Each row is a point on a landscape with many valleys, with its height.
From any point a ball takes the steepest step (drop divided by distance) to one of its 2 nearest points. It stops when none of these is lower. Distance is the straight distance between rows; heights are no part of it.
k532 (h 154): [ 90 186 155 130 126 113  97 150 128  94 100 145 154 103 134 168  71 139
 139 100  78 127 132 172  92 117 100 141 151  72 141 188 190 167 142 150
  92 185 140 108  84 123 132  70  98 114  86 157 166 169 132  82 138 151
 161 128 160 118 106]
k643 (h 294): [144 120 128 119 130 163 149 189 137 124 133 123 116 163 109  81 153  88
 140 122 125 141  89 135  82 102 149 171 144 143  88 117 135 129  97 102
 137 165 145  88 144  84  67 116  30  99 116  74 185 199 139 141 120 174
 199 117 142 113 105]
k539 (h 136): [ 58 163 124 132  95 108 103 157 152 152 125 131 124 146 146 175 157 156
 109  71 158 135 145 111 106 183 140  92 134  67 141 134 158 142 157 133
 115 175 123 162  76 145 170 128 128 181 147 151  90  80 194 122 146  82
  87 126 138 186 133]
k427 (h 676): [155 144  79 103 127 124 140  79 101 143 136 113 109  77 139  92 103 152
 187 117 167 155 115 114 119  77 181 128 107 102 147 111 160 106 101 171
 136 108 111 147 195  84  97 122 132 102 197 124 106  83  51 148 120 119
 151 156 128 146  97]
k479 (h 149): [127 136 115 161 152  85  94  93 115 172 159 150  80 102 135 138 176 159
 116  96  92 109 170 147 112 160 139  91 131 109 112 104  98 162 168  70
  82  97 148 175 159 129 202  89 141 138 131 119  56  80 153 156 108 133
  93 129 121 174 158]
k917 (h 311): [135  54  60 109 130 133 148 149 125 120 138 119  99 161 159  86 141 129
 103  99 115 107 148  95 141 145 141 115 131 183 119 131 113 106 160 107
 131  61 101 132 161 132 144 113 173 132 118 118 109 148 144 151 192 123
  86  53 113 134 166]
k685 (h 79): [170 126 134 150 130 110 140  87 161 164 171 177 138 148 131 132 143 123
  85 153 107 116 133 133 127 146 139 103 165 140  79  92  73 115 149  69
 101  90 129 148  91 143  86 153 145 156 161  97 115  85 155 179  88 124
  80 142 129 107 168]
k851 (h 284): [168  62 109 107 166 118 138 115  82 154 132 179 123 111  98 159 188 129
 117 105  85 101 137 154 112 131 118  72 144 123 120  78 103 186 164  70
 131  68 157 109 162 130 166 150 161 142 121 161  69 142 111  92 133 165
 119  91 126 143 115]
k906 (h 247): [135  76  96 145 123 112 132 112 152 124 130 123  81 131 156 100 123 118
  93 101 117  86 143  63 116 141 115 122 127 198 114 111 101  61 159 103
 124  93  95 123 127 162 138 118 168 132 128 116 111  88 151 163 136 104
  35  95 141  98 151]
k441 (h 267): [155 128 107 125 145 154 142 123 160 132 123 188 191 107  91 102 112 131
 118  98  90 147 110 125 159  72  97 184 123 133 156 153 160 122  93 133
 165 142 135 154 133 148 123  99 103  93 178 106 128 192 121 154 186 151
 145 113 111 127 112]
k940 (h 268): [114 148 137 128 107 126 116 182 142 112 140 111 121 148 129 108  99 128
 130 136  94 155 102 137  75 108 155 121 150 132  82 142 140 138 121 153
 122 164 131 102 153 102 101 112  43 133 132  40 154 206 130 148 153 141
 214 120 131 136  97]
k800 (h 80): [104 138 126 158 110  67 121 121 145 188 136 137  99 129 118 179 163 172
 131  74 124 151 141 144 106 181 138  88 136  66 148 128 107 161 154  82
 127 108  95 155  99 146 223 126 165 165 161 119  68  72 189 140 123 117
 116 132 139 200 155]
k816 (h 14): [158 147 145 181 127 101 180  97 104 134 130 157 157 169 115 158  94 124
  58 146 110  99 110 108  95 127 126  66 183 129  81  77 101 111 140  64
  93 118 144 131 107 114 120 157 188 143 137 136 125  56 128 138  98 128
  95 144 147  75 105]
k691 (h 499): [133 204  67 143 145 143 113 149  93 150 176 133 135 113 124 101 110 102
 109 191 101 129 145 144 172 118 145 168 117 152  84 167 163 112 159 166
 102 129 107 147 139 131 114 105 104 112  97 141 191 164  87 138 104 114
 150 154 122 163 152]
k915 (h 402): [ 84 143 142  99  93 126 112 173 122 116 179 133 134 119 141 142  97 174
  98  77 158 118 121 123 114 180 100  82 142 157 126 177 128 130 183 184
 125 154  93 118  73 149 149 154  93 172  92 140 159 183 186 135 182  67
 145 137 165 133 160]
k628 (h 207): [107 126 110 115 113 105 124 168 123 124 132 116 109 157 157 160 109 165
 121 136 107 174 117 143 149 163 145  94 141 147 132 144 109 162 144 152
 144  88 110 111 142 120 135 153 103 174  99  90 127 184 122 127 154 134
 157 121 117 148 141]
k394 (h 166): [ 71 206 121 146 104 115  82 150 134 147 107 156 146 124 126 157 127 152
  89 100  88 127 143 126 124 138 130 125 135  89 110 171 220 137 127 144
 110 211 124 147  73 140 140  99 104 168 146 142  86 126 184  92 147 122
 133 128 123 183 108]
k37 (h 613): [102 180  97 124 128 130  98 116  75 110 130 174 164 130 128 139 146  87
 130 131 143 143 128 115 184 105 147 184 101  83 158 132 176 154 115 148
 115 129 150 138 182  93  91 110 157 109 120 195 146 132  73  98 111 118
 141 149 135 167 118]
k844 (h 469): [103 145 162 135 107 170 148 176 125  96 159  75 117 111 133  67 127  81
 163 116 169  77 132 118  32  89 151 147 126 155 107 117 129 115 174 155
 128 217 129 115  97 107  80 126  83 123 103 131 161 161 141 121  77  78
 151 154 119 105 122]
k642 (h 212): [155  86 118 134 143 115 188 103 144 110  75 187 174 123 103 168 141 144
 130  72  85 123 120  93 132  74 112 136  70 120 176 116 159 146 147  88
 154 105 132 138 144 129 201 137 187 145 137 165  85 157  94  86 158 107
 126 109 166 153  72]
k159 (h 179): [117 134 131 116 111 123 140  68 154 153 114 154 129  87 165 111 107  91
 128 130 105  71 113 123 227 106 150  99  66 120 184 114  86 112 135 148
 128  88 158 129 144 193 110 170 145 145  75 150  66 104 101 140  93  97
 150 142 137 121 180]
k373 (h 160): [ 85 103 120 101  91 113  90 158 122 130  96 101 111 154 128 148 136 147
 157 100 125 200 125 108 139 120 145 111 128 113 141 144 154 142 131 177
 168 124 115 111 145 146 162 157 114 147 100  98  65 137 125 103 174 125
 130 102 107 179 114]
k531 (h 511): [129  95 111 148 119 141 137 103 120 163 128  57  83 155 122 112 161 135
 107 216 158 110 144 101 110 142 135 149 154 163  95 102 100 106  70 106
 130 159 129 114 112 102 112 160 154 119 141 133 154  83 124  94  91 162
 100 119  75 117 112]
k603 (h 67): [103 150  83 111 114 127 111 156 120 129 127 139 114 145 144 116 139  79
 125 133 107 177 118 128 141 108 130 178 124 127 114 138 148 126 136 105
 129  98 116 127 146 135 119 104 104 108  61 145  98 130 134 124  70 171
 134 121 133 144 136]
k313 (h 241): [105 174  90 128 113  94  96 143  98 105 131 103 127 154 131 136  99 173
 135 170  97 168 124 119 108 114 185 100 158 149 100 172 179 152 126 173
 129 144 123  94 168 105 110 125  87 148 123  74 142 194  88 127 164 125
 172 142 111 156 101]
k322 (h 488): [ 80 162  97 144 100 139 138 142  73 110 163 132 133 133 135  86 126  70
 122 172 123  98 125 118 101 107 163 161 130 167  95 154 163 142 185 150
 125 164 120 124 133 133  65 149 118 120  96 186 170 179  80  94  94  81
 155 160 106 136 141]
k504 (h 64): [ 97 149 143 163 110 113 125 146 121 119  99 131 151 167 129 161  83 133
  53 135 107 137  97 111  70 142 140  98 199 136  91  90 137 110 121  82
  61 172 148 117 100  93 119 119 151 138  85 130 136 109 146 108  99 140
  98 152 167  74 110]
k230 (h 559): [167 120 158 140 123 112 164 117 137 115 168 110 124 136 127 147 138 116
 173 161 126 157 163 127 101 105  82 188 120 110  96 139 118 140 113 110
 166 105  97 137 120 141 127 122 152 100 170 118 136  78  93 142  79 142
  80 129  90 124 156]
k153 (h 372): [ 98 150 137 124 130 107 112 172 150 133 153 154 143 132 153 125 110 119
 116  73  70 144 124 152  80 134 100 168 143 122 126 147 166 120 153 125
  99 116  88 133 105 153 112  58  67 113 112 110 156 176 169 184 126 164
 106 114 163  99 152]
k567 (h 390): [107  79 132 111 151 156 104 159 157  80  90 102 122 148 146 100 136 130
 111 106 137 156 116 108 165 122 112 157 119 164 106 136 118 126  83 119
 170 136 124  97 152 136 108 123 115 157  88  83 147 175 134 122 192 145
  83  75  95 111 147]
k103 (h 141): [125 112 108 125 105 119  95  99 154 141 114 121 110 130 159 115 137  80
 123 161 145 127 137 133 209 144 144  88  95 109 145 102  75 109 135 148
 147  62 117 130 138 182 113 169 145 143  89 107  45  95 142 148  86 129
 133 135 101 129 134]
k89 (h 178): [ 57 176 158 160 133 128  97 128 115  93 105 119 123  98 141 160  93 147
 136 109  91  80 135 118  98 121  81 139 161  82 115 165 199 133  91 160
 105 237 127 117  75 148 129  63 117 143 143 137 129 117 169 109 171 116
 145 128 123  97  92]
k755 (h 642): [142 112 104 123 150 136 118 110 110 109 101  49 109  82 121  87 130 144
 181 149 177 106 120 142 154 136 137 122  65 167 127 124 124 132 106 189
 156 128 181 109 162  65 146 151 123 118 133 159 172  98  77  79 146  74
 120 137 141 151  95]
k440 (h 459): [101 129 128 139 118 114 132 145 162 126 129  42 115 145 157 131 129 141
  93 148 115 156 143 151  90 171 123  85 168 118  76 139 107 151  53 120
 136 161 149  89  90 138 148 160 123 164  87 130 209 137 125  76 162 171
 111  93 100 145 100]
k786 (h 158): [168  96 175 130 165 125 149 117 127  96 102 101 128 157 116 124  99 171
 128 153 112 128 101 123  81 122 106 122 179 166 116 101 111 131  90  85
  86 169 124  84 121 115 103 105 132 133 129  95 161 134 132 167 157 186
 108 100 148  43 110]
k919 (h 140): [165 125 126 113 148  92 131 103 178 178 182 191 155 170 113 138 154 129
 120 146 157 124 130 110 138 170 168  99 150 120 117 124  90 116 143 146
  90 112 138 126  78 115  93 183 142 159 199  95 139  80 159 202 123  59
 141 182 149 133 197]
k184 (h 416): [ 93 112 124 113 142 156 100 162 106  81 129  56 114 141 151 115 132  99
 127 145 127 125 144 107 123 144 118 163 135 147  79 119 170 123  88 116
 120 160 111 102 136 123 124  82 108 133  85 139 175 169 147 125 158 155
 102  70  93 117 113]
k428 (h 198): [158 106 124 103 121 165 129 157 150 132 103 172 154 152 138 111 104 114
 117 124 160 134 122 124 170 148 140 131 129 157 140 134 113  88 160 136
 112 128 124 139 132 167  78 138  91 144 166  71  93 179 163 166 173  98
 150 122 151 112 162]
k854 (h 28): [139 114 163 131 112 138 174 122 149  81 115 218 187 152 117 166 102  89
  87  80 148 126  88 105 167 113 100 121 118 133 116 123  94  69 159 103
 132  89 141 142 105 211 119 155 172 125 143 118 119  88 131 184 129  91
 152 135 203 104 134]
k830 (h 529): [175 123 168 151 135 128 136 116 140 109 127  96 116  85 138  98 119 173
 138 182 113 111 142 164 134 122 117 101 105 154 129 120  72 145 105 124
 137 129 112 116 142 139  94 134 111 122  99  99 153 162  77 124  92 169
 122 161 108  74 134]
k615 (h 414): [ 43 163 121 121  97 109 121 182 106  94 151  84 124 110 148 142 105 185
 131  99 147 130 171 115  80 181 133  96 150 143 126 111 126 161 168 199
 112 138  99 134  97 153 163 142 118 162 100 141 128 139 149 138 132  89
 118 147 118 151 141]
k268 (h 549): [176 150 174 134 118 134 162 137 124 110 134 126 135 126 140 135 141  96
 176 161 165 159 146 146 132 103  84 153 123 103 121 111  84 134 137 107
 142  92 124 131 121 146  82 149 141  95 107 116 126  86 111 153  22 151
 126 151 111  87 144]
k513 (h 363): [125  48 106 123 135 169 128 152 123  89  73 114 128 155 135 104 103 119
  74 100 144 148 122 111 149 122 121 127 148 184 110  90 122 108 137  70
 156  97 128 111 155 147 136 112 156 144  92  85  86 153 139 152 188 155
  66  70 116 108 133]
k912 (h 233): [154 123 108 128 189 111 157 118 100 160 142 149 115  78 137 136 147 135
  96  92  76  92 109 136 124 122  90  71 130 140 104  70  94 169 127  98
 109 104 148 123 120 141 178 120 129 172 142 128  93 138 127 166 125 130
 123  88 173 114 119]
k333 (h 671): [121  96  88 101 102 134 125  44 130 166 129 141 120 108 102  90 100 110
 161 162 129 109  97  80 168 102 185 121  92 154 171 148 118 116  92 191
 212 114 132 120 186  92 154 150 155  88 135 164 118 148 115  69 155 136
 173 117  56 132  82]
k140 (h 447): [106 142 202 152  72 180 174 192 149 105 147  95 131 149 143 117  96 130
 143 151 163 111 132 134  58 145 127 108 147 132 108 113 106 122 152 152
 127 182 139 135  90 133  68 118  63 113 144  95 159 162 163 114  75 108
 191 157 117 110 105]
k704 (h 620): [111 171 149 102 147 138  92 109  56  93 113 129 154  96 106 159 106 124
 153 136 185 129 141 145 195 159 116 161 117 119 157 154 170 147 132 182
 109 115 180 136 168 104 110 129 145  91 130 189 174 117  78  81 168  99
 138 157 142 151 135]
k813 (h 667): [162 123  98  93 178 140 115  88  62  98 182  93 115  83 139  85 140 142
 188 105 179 160 129 113 138 120 117 149 116 108 136 101 136 125  93 186
 120  66 137 162 222 103 146  94 145  94 198 128 151  78  72 164 166 130
 123 109  97 141 100]
k651 (h 224): [130 154 156 134 123 156 116 185 164 143 174 170 174 175 104 131 146 131
 105 143 122 129 135 141 131 153 154 147 152 107 107 156 176 112 142 131
  73 163 155 160 102  88  77 138  82 115 182 123 206 171 148 127 136 112
 153 169 126 172 144]
k503 (h 305): [189 123 141 125 160 138 151 105 143 158 106 159 143 143  89 143 159 138
 150 156 144 136 116 153 165 138 126 100 121 101 176 129  98 150 100 107
 150 130 165 122 111 117 104 151 128 147 198 127 109 143 135 128 120 137
 146 148 118 141 113]
k875 (h 562): [155 108 135 143 114 141 134  68 101 151 178 102  89  71 124  88 112 166
 148 191  76  52 157 132 157 122 104 147  76 170 135 146 126  80 141 137
 126  89  75 175 141 140 154  91 160  80 132 155 142 152 106 110 115 173
 114 128 109 105 143]
k222 (h 105): [100 137  67 123 115 118 111  94 135 153 124 162 121 158 148 146 155  44
 119 122 102 157 131 119 197 113 143 133 115 115 153  90 110 139 118 103
 157  72 118 117 142 165  97 136 139 109  91 138  35 126 141 161  80 169
 141 114 107 154 138]
k750 (h 219): [149 123 126 163 174 145  99  70 105 138 128 148 109 113 108 156 103 141
 110 135  75 124 131  99 136 107  84 126 158 141  78  89 101 121  94  64
 118 129 110 146 169 161 189  78 175 107 168 108  89  45 153 155 148 178
 111 102 132  79 132]
k339 (h 589): [148  72 119 143 140  98 143  90  94 108 110 166 157 168 126 161 136 140
 161 178 125 138 170  98 131 117 131 153 138 112 135  96 173 151 157  54
 117  72 147 133 180 101 133 134 206 125 131 188 114  92  89 113 108 170
 104 124  91 154 102]
k276 (h 484): [115 110 122 151 130 117 150 133 141 142 117  47  85 162 147 118 165 163
  89 174 164 144 144 119  66 189 154 106 168 134  78 120  90 144  90  88
 132 152 153  94 109 101 130 177 128 172  88  83 151 115 128  93 134 165
  73 100  85 130 143]
k224 (h 489): [155 119 136 124 111 139 202 155 127 120 149 102 110  87 151 103 110 105
 175 125 172  81 104 110  59 103 118 142 103 144 151 114 115 124 160 158
 162 154 130 122 106 115 137 124  95 108 134 150 152 174 114 116  82  96
 146 130 142  98  76]
k895 (h 97): [115 145 189 134 149 126 116 139 147 136  99  99 115  88 132 142 122 188
 132 128 148 131 172 156 100 170 101 112 122  81 159 118 127 114 123 143
 103 143 119 149  90 140 180  83 127 142 121 110 115  89 155 124 137 146
  66 121 131 126 135]
k337 (h 222): [144 101  83  93 123 120  88 120  84 134 123 139  86 167 126 109 184 130
 152 159 174 167 140 117 133 154 203  83 138  91 157 139 123 151 144 144
 112  79 142 105 170  76 113 175 131 142 131 112  97  91 125 133 161 115
 136 114 116 148 165]
k327 (h 242): [ 91 140  80  97  85  78  94 118 126 172 159 123 114 168 144 130 205 103
 142 120 153 159 152 136 134 170 217 104 137  80 141 147 143 161 129 158
 132 115  98 114 127  97  98 175 147 152 122 145  86  75 120 160 117  90
 133 156 113 193 190]
k557 (h 388): [ 75 153 157 127 102 124 149 165 144  95 146 138 137 134 174 123 124 115
  97  87 116 112 105 136 121 150 107 121 131 146 125 164 135 112 177 143
 139 152 103 128  74 184 111 117  79 157  90 133 149 202 155 127 134 112
 126 129 135 113 148]
k384 (h 507): [161  94 166 106 137 151 195 133 135 111 136 123 141 102 156 125  93 109
 182 134 231  60 110 128 102 115 144 132 104 146 175  94  84 128 164 130
 130 138 173 121 108 131 115 170 111 128 122 152 151 139 113 139  78  54
 166 160 165 107 124]
k124 (h 538): [153 140 163 115 116 126 152 140 112 130 126 146 104 124 147 172 147 124
 162 118 183 138 140 149 112 131  95 100 139  94 183 106  73 148 167 117
 124  88 128 126 104 143 132 150 133 117 125 155 104 100 147 123  58 134
 140 138 142  96 139]
k166 (h 108): [ 94 122 154 116  83 121 109 190 149  93  62 127 168 157 110 180  94 195
 136 108 114 175 142 109 126 103 114 116 149 110 121 173 192 152 134 146
 155 167 141 119 127 129 155 163 137 166 137  89 113 166 114  90 173 113
 146 138 158 192  93]
k879 (h 157): [102 133 176 117 139 145 112 174 148  92  79 128 148 116 120 172  91 181
 114 103 105 135 115 152 130 134  78 115 143 110 151 189 152 141 138 137
 119 166 124 107  93 133 155 132 126 144 105 140 144 183 129  58 211 131
 143 112 159 132 104]
k263 (h 659): [169 129 112 122 159 149 106  43  72 143 166  89 116  72 100  98 159 123
 167 140 149 129 105 164 186 112 135 137  86 103 126  97 120 134  69 182
 139  72 146 162 203  71 160  94 139  75 182 149 138  54 108 139 119 130
 137 129 111 145 105]
k149 (h 295): [161 119 156 141 128 137 167  87 175 174 123 161 126 160 110 157 160 113
 121 123 118 129 132 172 165 124 118 116 120  64 175 126  95 124  76  81
 190 146 102 156  82 160 131 125 180 123 198 122  55 110 141 120 117 166
 101 138  72 154 103]
k819 (h 436): [111 121 133 141 165 123 160 127 132  78 121  66 133 140 137 135 121 107
  81 127 121 108 128 113  76 147  99 168 138 163  81 106 153 134  93  65
 104 193 125 101 102 109 133  96 137 149  90 161 191 123 117 106 130 140
  59 108 139  84 117]
k144 (h 132): [ 97 193 163 132 148 124  65 144  99 105 146 114 117  86 123 148  95 135
 142 123  78 145 153 171 132 116  83 178 141  66 109 184 189 156 121 146
  94 142 105 147 135 157 156  61  99  93  73 150 170 117 116 105 155 152
 141 120 139 133 143]
k491 (h 211): [102 157 113 144 107  98 114 114 136 166 142 142 143 164 121 160 162 141
 122 148 153 134 146 112 108 153 179 132 141  93 129 129 162 157 116 154
 126 170 126 122  92  87  85 179 116 156 184 138 117  97 120 151 122  83
 114 157 114 173 159]
k748 (h 652): [142 156  97 136 146 114 125  54 107 146 135  76 104  64 108  94 123 121
 158 172 134 117  94 162 192 142 160  96  80 128 129 123 104 143  75 203
 163  78 176 141 161  96 153 136 138 100 174 175 128  98  72 113 122  94
 172 145 119 172  86]
k757 (h 412): [124 107 199 157  93 159 174 162 201 154 117 137 138 158 107 111 120 113
 113 124 125 106  84 145  83  85 144 124 131 129 139 133  95  85 141 128
 155 179 131 126  93 108  93 144  82 113 132 102 119 186 168  66  99 144
 195 147 121 114 112]
k846 (h 573): [132  96 133 130 129 128 151 111 104  95 121 118 130 150 145 148 132 114
 160 151 159 118 170  96 117 129  97 182 113 151 112  98 155 112 136  87
 123 117 123 133 156 121 140 124 186 114 146 160 121  72 100 119  85 123
  75 110 100 149 123]
k770 (h 6): [136 119 190 112 117 162  78 171 117 118  79  65  94  95 121 115 131 151
 145 173 141 142 158 155 141 143 109 135 114 105 142 142 117  92 131 169
 105 129 128 117 126 130 189  97 109 104  74 102 139  98 146  92 134 143
 106 119 125 127 115]
k946 (h 513): [ 87 106  96 155  82 139 135  92 116 170 152  84  90 164 148 106 144  87
  99 173 144  76 154  87 101 161 155 156 128 190 111 103  94  88 126 112
 126 157  95 133 107 142  81 127 159 103 120 173 134  86 142 126  49 145
  79 131  88  85 144]
k927 (h 103): [119 118 145 121 136 146 140 184 120 112 106 116 138 180 136 145  92 138
 103 117 137 137 101 116  66 126 121 124 181 152  93  86 153 117 115  77
  85 192 143 108 109  94 112  96 111 123 141  96 130 156 167 150 121 148
 114 109 182 104  89]
k134 (h 287): [160 127 155 160 134 100 166  83 172 157 120 191 160 111 113 162 101 149
 108  96  83 124  99 126 142 106 105 126 116 116 139 116 115  96 134 108
 151 127 102 147 100 148 138 112 154 120 219 106 105 113 143 174 146 128
 120 127 145  96 119]
k838 (h 362): [124 175  99 142 142 126 106 141 141 129 146 152 128 107 135 110 148  91
 133  63  89 138 116 140  79  69 121 182 125 104 130 152 176 131 128 134
 125 171 110 119 127  95 110  89  59 111 118 120 171 154 143 151 140 139
 138 110 162 122 140]
k997 (h 297): [141  80 168 155 123 125 184 137 198 137 127 186 200 122  85 122 130 123
 101  63  88 145  96 133 149  75 121 172 134 136 158 119 126  60 119 118
 186 127 123 131  94 150 139 139 118  94 169  82 114 176 125 136 163 119
 171 131 142 107 111]
k27 (h 96): [ 99 124 167 110 106 131  51 137  98 100 106 120 123 106 118 130  98 143
 131 147  88 142 159 146 143 101  95 177 108 103 153 144 172 114 147 149
  95 107 104 140 163 137 174  60 139  69  52 144 134 116 130  87 135 182
 109 121 133 126 131]
k611 (h 508): [145 163 124 106 112 129 113 135 141 139 165 139 134 105 116  80 151 130
 120 152 128 156 129 152 198  97 136 155  88 122 121 188 124 118 128 169
 154  95  92 144 132 125  82 158  92 135 115 138 182 151  72 126 116  96
 123 173 103 154 186]
k3 (h 124): [153  75 142 101  84 146 169 186 145 108 120 178 155 156 121 132 104 120
 103  97 139 120  96 109 153 121 136 115 137 175 129 142  95 102 184 124
 136  89 139 129 109 178 137 157 136 124 139  95 108 157 135 162 140  85
 204 130 172 126 148]
k191 (h 630): [139 107 155 116 168 124  88  74  80  76 108  78 156 110 106 121 129 152
 147 142 183 111 125 144 185 166 137 139  85 157 142 130 137 148 116 197
 121  80 202 147 172 100 141 153 164 115 140 193 191 101  42 112 183  64
 123 140 122 165 117]
k300 (h 543): [156  95 135 133 138 150 141 105 161 134 129 101  99  88 120  60 105 142
 141 156 107  90 118 118 146  96 121 165  90 188 120 129 104  83 114 120
 138 124  69 129 113 147 112  84 130 111  91 125 139 179 135 146  93 179
 114 146 135  65 131]
k343 (h 133): [103 142 114 114 130 125 117 160 167 165  99 123 142 148  99 159 151 194
 133  94 176 135 129 138 115 176 135  65 129 107 175 145 118 170 132 151
 119 162 134 124  83 127 173 160 110 191 138 137 104 138 169 114 147 107
 128 140 157 166 124]
k68 (h 99): [149  99 112 125 118 129 141 108 163 120 131 211 141 158 122 157 117  73
  90  83 125 111 110  99 145 129 124  97 143 157 135 162  98  73 185  92
 122 112 118 144 122 199 129 172 186 132 161  94  94  53 146 196 157  49
 106 121 168 123 193]
k277 (h 446): [ 81 143 126 152 156 104 118 131 141  90 149  99 107 140 164 138 111  74
  55 125 133 110 103  91  81 145 100 125 161 173 108 104 120 110 112 103
 100 176 132  86  84 106 121 106 129 143  22 172 138  99 142  96 111 111
  57 141 155  82 123]
k326 (h 334): [138 103 139 119 130 149 163 174 178 119 127 126 136 155 137  91 147 107
 156  92 102 136 111 133  49  82 119 183 125 121 105 161 165 127 166  92
 126 161 121  98 117  92 120  94  67 113 103 115 178 183 157 100 141 147
 144  97 132 111 115]
k135 (h 438): [ 90 121 115 120 122 125 101 149 164 123 120  52  93 141 145 100 100  86
  99 140  82 152 146 157 136 132 122 144 152 133  83 178 128 146  87 103
 158 128 105  92 115 160 136 109  90 132  47 134 189 133 128  83 165 184
 121  62  91 109 107]
k55 (h 524): [163 137 117  90 111 158 157 154 112 132 137 120  98  73 140 118 116 134
 196 133 225  82 159 147 138 145 108  86 103 125 168 125  87 134 178 159
 100  98 168 154 116 146 157 158 134 125 122 165 117  94 120 127  70  87
 152 159 157 121 142]
k251 (h 193): [149 128 139 152 159 112 115  89 110 110 110 110 130 141 109 158  76 144
 113 165 105 157 114 114 123  99  68 149 177 147  59  90 122 109  56  95
  91 146 109 100 127 139 134 119 156 131 130  84 134  56 119 163 113 172
 118 102 165  65 125]
k360 (h 239): [154 145 134 105 143 136 122 130 146 113 118 164 168 112 142 109 103 177
 133 109 134 122 122 150 165 140 146 138 101 148 178 147 148 106 121 159
 119 121 141 166 153 165  78 114 104 107 198  77 141 234 127 194 194 123
 142 141 139 116 120]
k62 (h 661): [160 126  81 101 111 159 168  47 113 182 132 125  82  65 117  76 105  88
 191 139 140  97  81 149 189 113 187 114  85 132 176 120 114 104  93 195
 182  83 161 129 184  98 137 139 139  98 124 184 103 127 111 103 129 123
 169 146  85 115 116]
k803 (h 604): [106 122  99 139 138 101  92 100  64 129 124 132 137 152 124 142 154 123
 136 184 144 149 161 129 154 138 164 139 113  94 167 111 150 171 135 115
 107  77 166 142 185  80 111 158 174 113 115 176 131 106  61 108  92 134
 109 146  94 173 117]
k796 (h 93): [148 136 114  79 159 112 119 138 138 156 104 142 152  94  83 178 108 162
 169  86 189 128  96 154 166 163 117  59 114 112 205 125 110 177 130 130
 146  95 151 122  95 161 179 182 125 172 144 159  85 132 153 131 145 123
 203 163 174 156 113]
k802 (h 265): [154 148 144 122 139 161 135 156 147 142 125 163 157 168 108 161 154 112
 150 144 147 148 118 143 112 138 129 151 141 121 147 134 144 140 104 102
 116 156 168 138 118 108  80 134  99 106 206 124 186 175 127 150 118 132
 154 138 132 152  73]
k304 (h 374): [136  89 134 141  88 169 148 169 186 161  81 124 128 182  92 109 157 100
 130 116  99 148 109 127  69  70 136 179 137 129 141 142 135 122 121  56
 145 194 124 124 109  85 112 121  85 113 105 127 106 157 172  54 100 194
 129 129 107 113 128]
k878 (h 500): [ 68 130  94 158 114 115 127 131 101 120 157  80 121 136 144  90 129  53
 122 178 126  81 129  93  87 118 157 180 112 191  89 113 149 108 152 131
 137 179 104 132 125 134  82 137 125 108  98 180 128 110 102 127  56 113
 106 155  86 112 125]
k192 (h 682): [105 158 139 119 130 101  93 109  87 122 125 109 115 100 129 150 137 135
 185 115 144 176 136 105 127  91 127 158 115  83 134 119 181 141  88 187
 163 144 114 160 177 122 132 115 133 102 184 122  95  70  94 141 124 119
 138 138 102 155 109]
k928 (h 153): [165 125  96 105 175 126  70 125  71 135 122 103  91 123 138  96 204 131
 144 134 134 165 155 137 135 141 143 109 130  93 149  94 112 153 116 142
 111  58 125 123 188  88 124 136 132 124 107  98 104 102 125 154 127 164
 101  97 121 133 136]
k811 (h 255): [184 125 155 177 150 135 150  78 134 151 131 188 135 125 101 162 144 142
 109 128  96 119 128 135 153 119  97 135 143  94 117 134 108 145  81  57
 137 142 106 152 133 155 150  75 175 111 215 120  97  79 154 144 140 158
 123 131 112 117 143]
k972 (h 275): [155  88 117 135 140 138 182 143 139  91  95 162 181 142 112 133 143 120
 102  77  73 116 108 127 122  90 103 148  90 170 128 126 161 149 171  64
 149 105 144 112 139 112 174 143 159 138  97 137 155 196 103  80 139 125
 140  89 148 150 101]
k469 (h 147): [134 114 143 103 165 117 167 117 116 120  86 166 159 111  93 190 116 131
 132  64 149 126  82 116 160 124  81 100 104 110 190 127 114 153 134 121
 171 118 146 103 107 140 194 177 177 161 117 175 114 111 127  73 160 105
 159 109 164 145  92]
k248 (h 181): [156  73  96 134 147 139 154  95 158 118 132 192 112 106 136 109 133  77
 126  69 156  90 128  61 153 119 112 129 113 185 144 139 102  60 155 117
 145 116 132 121 150 173 149 126 162 117 174 135 113  82 163 186 195  78
  64  87 150 116 178]
k910 (h 106): [132 151  77 122 145 117  52 147  79 160 136  91  83 106 132  92 144 113
 131 163  80 149 132 139 145 113 132 131 131 117 112 109 121 135 116 136
  99  79 100 135 171 108 147  95 110 108  52  89  88 100 138 137  89 180
 142 129 145 120 150]
k872 (h 517): [165 170 157 112 111 159 116 126 167 125 126  94 121  91 130  74 149 151
 128 147 146 161 150 204 156  99 121 120 104 102 125 177  89 138  68 154
 192 127  96 126 146 101  62 151  90 134 106  98 189 174  85 129 102 128
 139 173 102  89 171]
k674 (h 197): [136 157 121 134 168  85 119  89  65 166 153 144  87  76 151 153 143 179
 126 129  78 104 154 151 119 176 134  37 136 114 140  85  77 156 150 150
  82  69 138 157 129 144 199 112 136 154 123 108  72 110 158 144 116 148
 131 121 137 112 138]
k160 (h 182): [117 169 125 143 103 118  98 129 163 168 176 176 194 182 115 152 155 148
 107 170 141 138 165 132 133 194 175 109 163 103  97 142 133 132 127 152
  71 151 143 149  85 105  62 157 111 153 193  98 152 114 161 159 119  82
 140 196 116 139 166]

Call two points neighbours if one is among the 2 nearest of the other. Go from one point of each pair to the other, from neighbour to neighbour, staying as low as possible. Name the highest point that can't be avoided.
k854 / k322: k946
k796 / k800: k539
k770 / k166: k879
k603 / k816: k327
k854 / k816: k997

For each start below, name every point that the ball comes to, in order.
k811: k750 > k251 > k786 > k927 > k504 > k816
k915: k557 > k153 > k838 > k326 > k643 > k940 > k313 > k628 > k373 > k166
k276: k440 > k135 > k184 > k567 > k513 > k917 > k906 > k248 > k68 > k854
k503: k802 > k651 > k160 > k919 > k685 > k816
k755: k191 > k704 > k37 > k803 > k339 > k846 > k230 > k268 > k124 > k55 > k384 > k224 > k844 > k140 > k757 > k304 > k326 > k643 > k940 > k313 > k628 > k373 > k166
